A landscape with many valleys, sampled at points; each row gives a point and its height.
From any point a ball rolls to the lowest of the 5 points nearest to it. It stops when none of these is lower. Distance is the straight distance between rows; heights are no part of it.
Tere: [177 225 138 129  80 158 160 113 120 154 153 156  81 103 167 112 134 127
 161  39 175 143 125 105 100 202]  h=3.79
bavo: [117 128 135 177 118 121 158  95 180 121 114 141 116 124 116 140 108 141
 117 105 142 136  97 142 147 163]  h=1.51
Mune: [105  91 127 129 118 106 143 124 170 119 101 127 122 128  69 149 100 126
 100 130 117 136  91 124 136 146]  h=1.81
Zezo: [121 167 153  77 109 120 117 180 115 131 126  92 110 112 107 126 127 116
 138 102 135 153 134 115 119 103]  h=2.71
zis: [129 176 136 147 128 140 138 111 154 130 133 129 118 114 114 111 133 124
 131  95 148 152 113 115 136 149]  h=0.82
filal: [123 151 119  97 149 135 107 126  89 115 142 129 131 142 149 110 162 125
 134 136 117 147 150 111 120 101]  h=2.16
Dof: [148  97 100 164 155 145 103 131  93 144 129 143 170 155 156 124 188 152
 135 205 108  90 166 143 147 105]  h=2.92
paf: [129 150 120 234 119 119 164  50 175 143 126 182 120 113 148 138  54 173
 122  60 163 119  89 154 133 211]  h=3.07
zemi: [101 144 163  52 163 107  92 180  82 115 130  87 127 130 129 129 126  98
 149 145 107 170 145 107  98  86]  h=1.76
Mal: [ 90  76 119 109 121  97 116 146 173 119 114 105 123 130  34 178  81 124
 107 141 127 133 102 121 128 112]  h=1.36
Pum: [147 136  99 153 127 148 126  99  99 153 133 147 134 134 170  94 178 139
 136 170 118 105 153 138 135  99]  h=3.60
neros: [150 181 119 145 113 154 133  73  97 147 147 158 104 152 179  79 184 131
 139 126 128 126 141 113 120 135]  h=3.91
buliz: [119  95 147  69 171 123  88 172 101 113 119  93 155 138 140 133 152 111
 146 191  84 137 160 115 100  66]  h=1.50
zubi: [150 200 115 174 114 155 157  66 139 149 157 163 126 139 173  99 150 131
 131  88 143 132 115 114 126 167]  h=2.58
muben: [102 129 138 113 136 107 131 138 148 112 105 114 130 121  88 139 116 128
 110 121 122 146 114 120 148 117]  h=1.85
gaki: [102 109 128  99 113 113 131 159 170 121 110  97 121 117  47 148  82 114
 108 118 131 133 107 129 131 122]  h=1.19
Vabi: [133 161 117 127 127 138 134 101 107 138 143 133 129 151 153  97 166 133
 138 119 123 134 139 116 136 124]  h=4.02
Rov: [112 120 130  97 158 136 110 145 115 116 136  99 150 136 150 123 161 131
 125 160  99 135 127 115 130  88]  h=1.62
mon: [149 169 100 180 126 150 153  59 117 131 142 159 122 132 173  99 164 145
 118 129 130 123 137 135 130 138]  h=3.48
modu: [135 130 104 181 139 143 163  65 138 129 137 150 142 140 149 119 145 162
 113 142 123  98 131 155 161 133]  h=4.33
Kesot: [145 135 130 146 132 125  93 133  60 163 107 184 102 154 210  82 202 130
 161 179 118 112 204 117 110 106]  h=1.31
feru: [133 153 127 190 117 116 146  72 169 146 124 162 110 116 136 134 100 161
 121  69 175 134  93 139 131 191]  h=2.72
gom: [129 163 137  86 146 115  95 137  58 142 142 116  91 163 156  94 163  98
 156 137 108 149 164 114  82 102]  h=0.93
tet: [158 194 126 174 104 147 153  96 155 146 144 164 108 115 151 119 129 128
 153  60 166 145 107 104 124 191]  h=1.55
bobik: [ 94  57 123 149 150 121 151 123 135  95 117 124 175 148 115 157 115 150
 103 184  96  94 127 154 183 109]  h=1.80
vibo: [134  93 168  83 159 121  82 166  71 123 128  85 147 138 161 110 161 100
 148 198  80 112 193 114  84  77]  h=1.67
lafor: [117  70 156  68 187 122  78 191 110 114 126  79 162 121 130 139 129  95
 152 208  86 123 154 107 106  52]  h=1.56
matev: [138 145 143  54  73 141 157 169 140 142 120 113  74  74 117 143  76  82
 121  47 169 160 117 111  87 147]  h=5.57
Fopub: [100 106 128 107 155 124 130 139 143 119 114 115 156 144 115 136 132 129
 108 155  97 133 118 135 157  86]  h=1.68
Sumom: [138 127 134  87  74 139 140 158 164 129 120 132 102  81  79 136  95  97
 123  78 161 138 107 116 103 147]  h=5.92
Nafa: [180 216 115 172 107 169 157  78 119 145 166 173 104 121 169 100 158 130
 164  69 150 149 109 113 114 185]  h=2.70
Ruro: [124 133 138  84 153 134  90 142  58 133 135 129 124 149 174 103 164 111
 156 165 101 123 174 126  74  94]  h=1.70
Fesu: [127  95 139  92 150 127  94 149 104 122 147 106 147 139 158 119 155 122
 148 193 101 130 156 119  92  75]  h=1.58
gared: [146 155 111 114 126 138 122  98  79 144 142 155 106 149 182  75 184 124
 135 127 119 139 151 114 117 123]  h=3.17
pifug: [134 180 122 152 123 148 152  89 124 133 144 141 128 130 147  96 158 147
 130 100 143 145 115 130 129 153]  h=3.51
nadok: [100 114 159  71 176 119  76 183  94 110 130  85 143 135 126 129 123  97
 143 169  94 148 138 116 113  58]  h=1.61
vizik: [178 204 139 108  77 151 146 142 130 144 148 141  88  92 155 115 104 110
 156  40 163 159 105 107 111 184]  h=4.39
Razu: [139 139 116 164  98 117 155 115 185 141 111 158 114 101  94 138  66 138
 119  65 173 122  91 147 120 188]  h=4.93
lurut: [127  97 126  84  80 135 134 151 178 118 109 111 111  96  58 160  69 111
 103  76 162 132  78 138  89 154]  h=4.74
lide: [115  45 129 128 169 136 115 163 127 116 120 103 186 152 130 165 136 135
 116 211  88  97 139 138 154  80]  h=1.69
zunal: [101 108 133  73 153 124  96 166 137 103 113  98 139 121 108 133 122 110
 120 166  92 143 124 104 131  66]  h=1.64
zuk: [136 183 145  95 131 123 115 129  76 133 150 118 104 145 154 108 159 115
 148 106 119 148 142 104 113 122]  h=2.38
vitiz: [125 103  92 178 140 132 154  88 119 118 139 145 171 140 151 134 142 173
 113 173 117  83 146 166 169 117]  h=3.23
vame: [116  60 126 105  95 113 138 133 181 107 127  97 117 103  25 189  57 130
  97  88 165 128  78 145 102 147]  h=4.44
nolum: [108 127 133  93 143 109 113 154 153 124 105 108 121 127  82 134 135 122
 122 130 119 152 127 121 150  98]  h=1.99
dul: [154 180 152  76 106 106 123 173  90 134 141  97  82 119 125 113 130 108
 158  79 145 171 152 114 103 137]  h=3.69
Nafel: [116 152 148  75 151 116  96 162 117 124 120 101 111 130 119 116 130 111
 140 129 114 165 136 107 119  97]  h=2.01
fud: [120 100 104 193 139 151 164  80 128 112 133 148 169 144 141 136 137 176
 100 158 118  91 135 188 181 142]  h=4.01
safep: [114 127 159  58 139 115  99 198 130 122 115  97 128 112  80 135 111  97
 128 141 115 155 115 101 131  89]  h=1.78
nubo: [121 112 119 148  98 118 146 117 184 132 114 130 112 118  59 153  76 124
 103  77 151 130  95 143 115 162]  h=4.53
mulo: [130  85  87 221 150 128 111 119 102 135 133 137 176 159 142 134 181 164
 119 214  86  77 168 160 175 123]  h=3.84
Mogi: [115 102 103 141 164 141 121 112 116 119 127 127 181 146 144 135 157 162
 118 175 125 106 143 144 160 104]  h=1.96
kato: [166 208 122 198 107 152 151  71 157 156 150 190 104 119 158 109 115 151
 157  46 152 130  93 123 125 210]  h=2.18
vona: [127 117 152  60 163 102  79 154  55 136 139  91 131 148 155 110 154  99
 165 158  79 143 172 112  70  89]  h=1.89
votaf: [138 140 108 136 136 141  99 106  80 148 143 152 119 147 184  87 189 135
 140 148 117 111 166 133 108 108]  h=3.01
kiged: [155 177 151 130  92 135 153 137 161 152 129 159 103  79 130 121 101 131
 135  55 175 143 103 105 126 189]  h=3.64
zesug: [131 136 126 109  95 115 137 153 158 125 103 120  96  94  79 138  92 119
 110  93 156 131 100 124 121 142]  h=4.35
Zem: [128  81 107 209 148 128 135  98 114 116 143 146 192 153 137 150 145 186
 119 200 100  72 154 184 182 145]  h=3.95
fuzi: [152 111 106 182 141 128  78 128  83 153 116 152 142 161 176  92 213 126
 158 205 103  95 193 130 143 102]  h=3.49
Tobo: [126 180 165  34 109  96 111 194  79 140 139  75  84 121 124 111 114  89
 158  92 146 168 158 107 101 109]  h=2.75
buzep: [121 172 143 104 129 125 129 134 119 126 129 119 122 118 123 122 131 134
 123 116 122 152 114 116 148 129]  h=3.76
Dele: [154 159 138 141 113 134 148 121 176 142 123 161 118  93 113 126  90 132
 139  63 178 133  94 131 133 181]  h=3.71
vum: [156 188 126 176 104 134 165  94 167 147 139 178 113 100 144 119  91 156
 130  68 177 132 100 121 126 203]  h=2.23
Zese: [119  91 127  98 168 135  98 160 108 120 143 109 161 136 140 136 155 115
 136 194  99 125 140 122 133  69]  h=1.43
Rab: [133  81 119  75  88 129 153 124 179 109 126 116 126  80  56 166  56 109
  92  61 180 131  70 140  67 150]  h=5.41
rim: [107  56 140  90 178 128 109 176 138 102 122  95 185 150 127 154 125 110
 133 213  80 105 147 120 143  56]  h=1.53
roge: [126  59 100 216 161 136 107 137 102 108 131 134 203 177 133 150 145 167
 115 228  84  82 156 162 186 131]  h=3.99
pok: [128 156 119 145 133 146 155  94 139 130 132 138 133 140 138 114 154 138
 114 118 134 134 110 132 152 142]  h=3.36
veni: [ 95  81 126 105 150 112 122 159 144 107 117 101 146 137 107 145 113 125
 115 175  93 127 112 131 146  89]  h=1.57
Simes: [127  83 115 137 162 126  91 157 101 128 132 103 170 150 151 141 175 123
 143 221  98  92 173 120 132  80]  h=1.23
ran: [133  98 109 136 150 147  96 131  83 141 130 139 157 148 164 111 188 131
 133 194 109  86 168 134 126  87]  h=2.15
sosi: [134 165 123 210 126 125 179  49 165 124 138 159 130 123 160 119 112 152
 110  94 155 120 108 141 146 169]  h=3.33
Kodar: [101 102 134 205 118 116 150  66 175 110 125 141 113 110  95 154  55 146
  98  95 144 118  93 151 146 177]  h=3.74
Led: [101  85 127 112 142 106 128 145 162 107 103 112 136 133  69 144 103 119
  99 148 109 131 104 123 150 112]  h=1.46
sema: [118  84 116 133 161 136 123 139 121 122 119 120 181 150 137 144 158 144
 123 198 102 105 137 134 150  87]  h=1.52
pebo: [144 187 114 123 115 145 123 105 109 140 153 146  99 144 158  93 163 127
 147  94 126 156 127 109 122 135]  h=3.67
med: [ 90  54 125 107 161 105 126 164 139 105 102 111 169 152  99 156 108 123
 104 197  85 105 109 135 162  82]  h=1.60
Posum: [176 191 140  77  78 135 157 158 117 142 139 118  64  85 164 125 116  91
 161  44 165 154 127 112 114 171]  h=5.15
sot: [154 113 159 131 141 114  72 151  68 157 124 148 126 160 199  99 196 104
 174 191 105  95 227 118  94  88]  h=2.66
pigup: [ 85  59 120  96 152 103 126 152 156 116 105  99 146 149  53 174  85 123
  96 177  86 123 102 128 148  98]  h=1.47
Dipu: [112 135 120 126 143 135 136 112 123 123 134 129 146 145 148 119 154 148
 117 148 109 131 127 136 150  96]  h=1.20
nuben: [124 158 174  42 156 102  87 198  60 135 139  86 105 141 137 116 138 100
 165 106 111 153 163 107  85  89]  h=2.04
fopor: [128 166 144  89 150 131  99 130  76 123 150 104 107 139 141 110 142 110
 150 126 107 151 151 116 115 108]  h=1.77
zug: [129  68 149  88 176 126 100 168 114 111 123  93 178 137 155 129 144 113
 136 210  84 120 144 125 119  60]  h=1.39
pusur: [111 116 120 168 136 126 169  84 149 119 121 127 152 147 135 137 127 161
 107 134 130 116 105 152 161 141]  h=4.15
vonom: [130  63 111 187 159 133 108 152 102 115 129 121 202 166 143 152 160 159
 125 208  94  79 164 144 174 107]  h=3.89
mamet: [120 110 125 130  97 105 137 134 168 121 107 119 112 107  51 168  78 119
 103  92 162 125  93 129 124 150]  h=2.83
Retuk: [129 130 121 189 102 116 158  85 172 117 126 148 113 110 108 148  66 146
 112  78 160 128  97 140 136 182]  h=3.80
bemi: [145 115 135 118 156 142  88 153  62 134 135 127 127 146 177  87 183 119
 151 182 108 109 187 125  95  85]  h=1.59
Fos: [139 115 136  51  69 147 149 159 159 138 113 123  89  71  87 149  74  79
 105  61 164 146  88 121  80 154]  h=0.42
Gir: [131  93  93 212 156 141  79 131 107 145 109 139 182 172 149 123 185 146
 131 216  91  85 168 149 149 111]  h=3.55
fep: [125 146 127 170 124 137 168  80 159 122 134 145 137 130 140 117 128 144
 116  93 141 130 106 139 152 155]  h=3.68
Mibi: [137  99 114 108  78 133 155 133 173 118 117 147 107  84  64 158  65 121
 105  72 176 122  83 139  81 177]  h=6.51
nuv: [168 220 130 137 110 137 151 125 128 148 160 140  87 107 163 106 135 134
 167  52 156 156 115 121 120 185]  h=3.27
kime: [150 152 119 160 113 122 116 118  59 162 143 188  92 156 209  70 201 140
 164 156 134 103 185 127 126 111]  h=2.85
ziga: [119  75 101 159  92 116 151 117 180 116 124 133 117 112  60 169  53 128
 108  78 167 122  84 151 111 170]  h=0.62
lenu: [129 116 132  79  84 134 129 162 162 126 110 103 110  81  64 145  96  95
 105  92 157 143 101 122 106 124]  h=5.34
git: [ 81  89 134 176 130 119 156  94 168 102 108 139 121 133 109 151  88 148
 104 130 131 133 103 140 157 146]  h=2.54
voko: [111 130 134 117 111 118 125 145 171 118 106 118 112 119  90 139 103 109
 114 101 142 149 114 124 136 137]  h=2.57
bifi: [143 165 142  60  78 131 136 175 126 138 127 106  91  87 118 137  99  89
 147  68 157 157 125 108 111 146]  h=5.12
zavo: [109  92 118 189 131 130 181  61 146  97 141 139 157 142 135 149 109 175
 107 143 129 105 121 168 180 145]  h=4.07
Lela: [142 141 137 104  81 142 148 135 156 130 119 147  87  82 102 133  92 113
 123  45 174 134 100 121 106 170]  h=5.79
fevi: [135 157 122 110 140 142  99 118  82 144 133 128 116 157 164  88 176 129
 136 140 116 120 160 118 111  97]  h=2.17
Ranug: [126 161 140  97 107 112 126 140 147 129 112 117 114 111 100 128 126 116
 126  96 152 152 119 110 130 143]  h=4.00
duluv: [124 135 114 219 128 126 159  54 177 136 133 165 120 115 139 137  74 161
 103  75 142 121  92 144 149 193]  h=3.15
rufi: [ 91  69 128 149 146 104 147 118 158 109 117 123 128 134  98 161  95 138
  90 168 110 122 111 145 176 117]  h=1.65
Notop: [158 194 143  95  83 139 136 152 105 133 132 119  97 109 130 126 129 115
 150  74 159 156 136 103 112 153]  h=4.77
figeg: [101 105 130 201 121 110 170  76 165 116 117 141 130 131 131 145  95 149
  89 107 142 120  90 160 158 167]  h=3.43

Call two points neighbours if one is among the 5 nearest of the other. Go from one point of each pair to the other, from neighbour to neighbour, staying as low as possible. Name the highest point that can't be avoided.
gaki and gom | Ruro
Simes and bavo | git
Simes and Dipu | Rov
gom and zis | pok
gom and Fos | lurut
Kesot and ziga | mamet
Simes and gaki | med
